Points, in no order, along strands that fork, close into loops and pass close to each other.
Two points are linked if the straight distance between their rows is under 65.9. Some points are linked to none.
j_939: [ 31  -8  32   9   9  -4  -5 -16  14 -10 -26  -1  40  -5  31 -12  -1 -16
   8 -16]
j_244: [-12  22   0  10  -8  30 -43  23  10 -28  -3  12  10  13  -6  -4  21  18
 -23   0]
j_636: [ -5 -27   9  -6 -23   4  10 -13 -11  -7 -16   1  -3  15 -13   2  14 -20
   2  10]
j_628: [ 59  12 -21  -5   7 -25  -9 -20   7   0 -12  -5  -9   8   6  27 -30   5
  -9 -23]
j_338: [  3 -17   4  60  11  15 -30  31  59   0 -12 -21   1  -7  45  -6 -10  23
 -10 -17]
j_445: [ 38  -3 -28 -10  11  -3 -16 -36   0  -5 -20   4 -24  21  -1   3 -20   8
  -3  -3]
j_129: [  5  -8  21  27 -25   0  31 -29  -8  14 -33   7 -33  -6  -6  13 -29  14
   0  20]
j_255: [-40 -12  20 -34   3  -5  24  12 -32   1   5 -24 -12 -17 -17  16  31 -22
   6  24]
j_794: [ 25   5   1  57  -4 -28 -12  -2  40  -1 -23  -1  21 -20  12  -6 -18 -26
  -1 -15]
j_706: [ 36 -22  -4  -9 -24  -5   7  -7   0 -36 -16   6   9  15  -6   4   7 -24
  -9   6]
j_242: [ 26   8  -1 -18 -21  17  32  -3 -20  11  38  39   3  11  15 -23 -20  29
  40  29]
j_581: [-22   0  -3  17  30   0 -35 -24   6 -13 -23 -10  12  -1  -6 -16  -6  -2
 -31 -10]
j_608: [-16   7  -2 -23   3  -2  11   1 -46  32  48  17 -23  12   7 -11  20  -1
  14  39]
j_412: [ 18   2 -10 -18 -12  27  16 -19 -20  18  20  43  -4  15 -17 -15  -3  24
  30  10]
j_935: [ 45  28  12  19  28 -24 -25  33  23  15  22 -31  41 -27  18  41 -18  18
 -24 -17]
j_296: [-67  19  -6 -11  13 -46  40   6  -1  40   7 -16 -42 -31  18   5  -5 -11
  18 -10]
j_67: [-18  16  -3 -27  -7  22  -2 -10 -25  37  21  32 -14  22 -11   2  17  21
  21  -4]
j_283: [-13  14   8  10  -1  30 -27   1  -2  13   2  21  16  14 -33   3  20  33
  -3 -35]
j_97: [-34   5   8 -20   0  14 -10  -1 -15  -1   9  16  31   9 -29  -8  28  15
  -1 -19]
j_324: [-66   1  24  17 -21 -10   5  14   6   2 -20  -5  17 -24 -20  -9  12 -10
   1  -9]
j_748: [ 39   5  12   8 -15  -8  -2   6  12 -44 -22  -2  26  -7   4  15  -4 -10
 -25  -3]
j_40: [-10 -26  24   6  -1   2 -11 -12  14 -17 -30  -8  28   4  24 -26   5 -27
  -1   0]
j_626: [ 34   2  24  17 -15  11  11  -6   7  -9 -36  -3  -6 -11  -8  29 -20  26
  -7 -15]
j_851: [-31  -3  25  24 -42  -3   6  13  17  -2 -39  -1  -7 -23 -11 -10   3  -9
  18  -6]
j_597: [ 36   9  -4  30  23 -32 -32 -25   8  -6  10   0  42   1  14   0   8 -40
   1  19]
j_816: [-31 -37  -8 -28  18  -3  -1   4 -10 -21   1 -30  31  22 -22 -22  16 -16
 -18   8]
j_837: [-51  -1  29  -5 -13  -4  10  10 -21  -5  -7 -11  10 -24 -28  17  31 -13
  -1   1]
j_381: [ 34 -10  -8   7 -11 -15  14   8  28  22 -16 -21 -29   4  23  34 -47  15
 -27 -35]
j_112: [-36   1 -20 -37  -6 -10  11   4 -27  13  32   9  -5  19 -28  15  35  -8
   4  -2]
j_355: [-34  17  35 -18  -7  19  -5   5 -24  -4 -12  -5  -7 -19 -17  18  28  16
  10   4]
j_599: [ 30   1 -13  -1 -20  11  -9   1  18  -1 -15  -5 -36  35  19  25 -15  27
  -7 -17]
j_848: [ 31   6  10   6 -17   8  18 -12 -10  -3 -25   2 -34   2  -3  27 -30  37
 -11  18]
j_83: [-15  -8 -19 -17  12  12  -5   0 -11 -14  25  22  49  10 -39 -31  22   2
  -3 -18]
j_619: [ 42  -5 -33 -11   0   8  -6  -7   4 -47   8  12  14 -13 -30 -24 -15  -6
  23   3]
j_900: [  0  11  20 -25  -9  32   6  -3 -25 -11  -9  14  -3 -16 -30  -2  12  34
  23  14]
j_146: [ 55  15 -12 -39  -3   6   6  13  19   2   9  13  17   8  25   1 -29  20
  13 -42]
j_762: [ 43  -2  28 -10 -14   1  22  -7  11   8 -22   7  28   2  26  12 -10  -1
   7 -32]
j_385: [-10   8 -10  12  46  20 -22  -3  13 -12  10  18  38  -1   5 -24  12 -22
 -39  26]
j_341: [  7 -11 -36 -26 -31  21  21  11  -7 -23  33  26 -19   7 -13 -17 -15  -5
  43  31]
j_856: [-36   7  -8 -35  28 -19  31  11 -36   4  32 -21 -32 -19  -4  25  27 -20
 -10  19]
j_571: [-44  10  -9 -15  -8 -14   4  -5 -21  31  21   0 -50  13  14  18  20 -23
  -6  16]
j_466: [ 46  -2 -11 -34  -6   9  22  -9  -7 -23  -7  15   1  -3   1  -9 -25  17
  17   9]
j_469: [-30 -20  -2  -4  -3  -8  41 -24 -40  40  25  11  -6  15 -38   8  10   3
  -5  19]
j_898: [ 28  -9 -26 -28 -36  11   8   7  -5 -26  16  26  -4  23 -18  -6  11 -12
  21  15]
j_130: [ 14  -8  -6  48   3 -21 -21 -20  24  -7 -12   8  27   0   8 -12   2 -47
 -13   0]
j_442: [-41  -1  14  -2  -6  13 -10 -16  -3  23 -34 -21 -45   1   3   8 -13  32
   6   0]
j_189: [ -1 -30 -21 -25  35  10 -11  -3 -10 -29   4 -21  31   6 -35 -41   2 -11
  -3   7]
j_655: [  2   8  20  42 -15  24 -22   8  13   6  -9  21  21   7 -14   8  20  13
  -8 -30]
j_658: [ 50   8 -18 -16   9 -26 -14  11  20  18  -1 -28  -5   3  20  38 -36   3
 -27 -41]
j_612: [-24  -2  18   9   5  21 -33  -8  14  -1 -39 -24 -16   4   7  -2  -8  27
  -6 -16]
j_999: [  6  17  12 -23 -26   8   6  10 -19  -3  -4   4 -38  10  19  20   6  14
  12  33]
j_310: [ 38  16  -2  49   1 -35 -15  19  43   9   3 -12  26 -11  27  27 -17 -20
 -20 -24]
j_758: [-14  -4 -24 -37  -9  14  14  11 -27   3  49  15 -25   5  -9 -20   4  -5
  37  41]
j_52: [-21  15 -38 -22  51 -33  37  15 -47   8  74 -12 -25  -2   0  -1   5   6
  -7  27]
j_945: [ 23 -32 -30 -16   8  24  10  -1  -2 -27  21   4  18  -5 -48 -38  -7 -13
  33   3]
j_301: [ 50  -2  -8   4  23 -15 -18 -18  -1 -31   5  -2  41 -10  -7 -14   9 -23
   7  12]
j_928: [-17  -6  25  39   8   2 -10  -3  31   3 -27   6  35 -18  23 -35  -7 -27
  -2  -3]
j_206: [ 22 -11  15  29 -28 -16  10  -4  23 -24 -36  -1  15 -14   4   2 -13 -25
  -8 -10]
j_156: [-55  16  -3  -1  14 -34  25  -5 -20  42  27  -7 -51 -14  28   9   7 -25
  -7   9]
j_393: [ 52  13 -12 -23   9   3 -12  -4  11 -25  -3  11  19   2  12  -9 -16  10
  17 -21]
j_578: [-57 -10 -11 -19  -5 -29  25  -7 -20  29  18  -5 -13  16  -7  21  22 -25
   2  -5]
j_339: [ 42   3  17 -21 -14   7  15  23  19  15 -11   0  13  12  31  25 -15  24
  -7 -44]
j_249: [-51  -5  14  33  17   3   5   2  27  14  -7  16  46 -11   8 -35  -1 -25
 -24  -1]
j_660: [ -4  -7  24  45 -25  16 -12  20  33   8 -25   1   0   3   8   8   2  14
   8 -33]
j_882: [-18  -5  31   9 -42  -7  26   5   4  14 -31  -2 -32 -15  13   5  -6  -9
  29  17]
j_366: [-16  25  10   5  35 -17   4   1 -51  20  48   1 -36 -24  25 -15  15  -7
 -21  22]
j_857: [-63 -21  -6  -7  -2 -16  -4  -2   2 -11  -4 -16  25  18  -6  -9  11 -18
 -24  -7]
j_895: [-27   4  -1  41  40  10  -6  -8  28  12  -4  16  32 -17  13 -18  -1 -36
 -35  21]
j_59: [-32   7  -8  -4  15  20 -28  13   2 -28  10  12  34   9  -9 -22  18  -1
 -34  14]
j_792: [  7  -8  26  29 -42  12  14  26  25  19 -21  -4 -24   0  17  31  -6  25
  17 -24]
j_833: [-34  10  -2 -14  15 -19  32  -9 -45  44  47  12 -18   3  -8  15  20   0
  -2  19]
j_637: [-14  18 -14  -7  35 -19   9  19 -54  10  76  -3 -26 -22  -2 -29  10  -2
  -2  36]
j_737: [  0  16  -4  44   7  20 -39  12  26 -23 -10   9   9   8   4   0   8  -2
 -42   6]
j_656: [-26 -13 -23 -31  -5  -1  17  15 -21 -10  38   6  33  17 -54  -2  34  -6
  -1  -7]
j_910: [ 12 -30  -3  -9  -3  12  31 -22 -34  19  17  10  -6  17 -40 -13   3   2
   3  35]
j_932: [  1 -15   0 -30 -24  10  15   8 -27  -2  15  10 -10  14 -16   3  33 -21
  18  27]
j_423: [ 23   7  12  50  38   7 -34  12  41   3 -11 -24  16  -9  45   5 -12  18
 -11  -4]
j_363: [ 41  14  12  27  23  13 -33  11  22 -12 -13  -9  19  -2  19   7  -6  27
  -7 -22]
j_101: [-14  12  29   3 -28   4  14   8  -8  23  -8  -3 -48   0  35  26  11  -6
  21  22]
j_695: [-13  -9   5  44  11  23 -46  14  35  -7 -20 -24 -11   6  17   1  -2  34
 -18 -19]
j_705: [ -5 -20 -12  -1  41  -5 -31 -26  -6 -26  -9 -17  28   1 -11 -29   1 -19
 -24  11]
j_894: [ 10 -27 -25 -21   7  25  30 -13 -27   2  24   8   2  -1 -61 -31  -7   9
  23  24]
j_84: [ 18 -13  -6  26 -20 -16   2  14  47   1 -39 -26 -29  -7  22  10 -41  17
  -2 -30]
j_403: [ 56  26   6  21   9 -33 -13   2  17   1   2 -13  35 -17   9  37 -15  -5
 -16 -25]
j_134: [-51  17  10  -1 -10 -26  21  15  -1  41  -8  -9 -58 -38   9  -6   4 -15
  23  12]
j_775: [-56   7   9   5 -28 -12   4   6   4  33 -14  -5 -36  -9  -3   9  11 -11
  16 -11]
j_539: [ 58  29 -18   1  20 -22 -23  -7   9 -22  24   3  49 -22  -2  -2  -9  -6
  25   0]
j_279: [ 22 -34  -5  -5  19  -7 -10 -35  -7 -19 -25 -16   7   3 -15 -16  -4 -26
  -6   8]
j_808: [-20  15 -28 -34  53 -31  43   8 -34   1  47 -13 -33  -9  18  23  17  -4
 -14   6]
j_829: [ 24  11  18  -8  -8  26  -9  -3  -3 -17 -25  10   3  -1  -8   2   2  31
   9  -8]
j_282: [ 55  31  -3  23  25   3 -28  35  29 -13  16  -4  33 -16  19  22  -9  28
 -19 -19]
j_361: [ 17  -2  -3 -40 -15  16  13  -2 -18 -20  -4   3 -21   5   6 -11 -12  21
  21  37]
j_986: [  1   1 -19  -8  20  10 -36 -29  -2 -12 -16   3  -5  16 -16 -15  -5  10
 -10 -15]
j_889: [-57  -7   0 -10 -13  -6  -4 -10  -7  14  -7  -7  -9  13  -8   5  12 -11
  -4 -14]
j_91: [-13 -14  -5  20 -29   0 -16  -3  36   9 -37 -24 -46  17  19   3 -20  10
   5 -16]
j_592: [ 37  -6 -15 -27 -12  21  42  -4  -5 -11  25  28   4  -7  10 -23 -46  19
  41  17]
j_388: [-26  -2   1  -9 -28   8 -26  -7  19   5 -25 -18 -38  35  30   2   5  -2
   3  -8]

A piece is two or more points that can be reached from each other along the links. Count, over all rows, the pieces, the separate loops (a circle has one, a figure eight two, a Y none), the forks (points with three links) and the tips (points with one).
pieces -> 3
loops -> 1
forks -> 6
tips -> 10

A tip is a point with one link. Name the tips that can be reached along the links from each point below, in the order of the rows.
j_83 -> j_792, j_279, j_388
j_324 -> j_129, j_67, j_366, j_737
j_945 -> j_619, j_442, j_539

A fork is a point with three links, a tip a point with one. Leave the first point through the second and follow the links. Name the first fork or tip that comes.
j_636, j_932 -> j_619
j_442, j_612 -> j_794
j_737, j_244 -> j_466
j_339, j_762 -> j_737
j_388, j_91 -> j_705
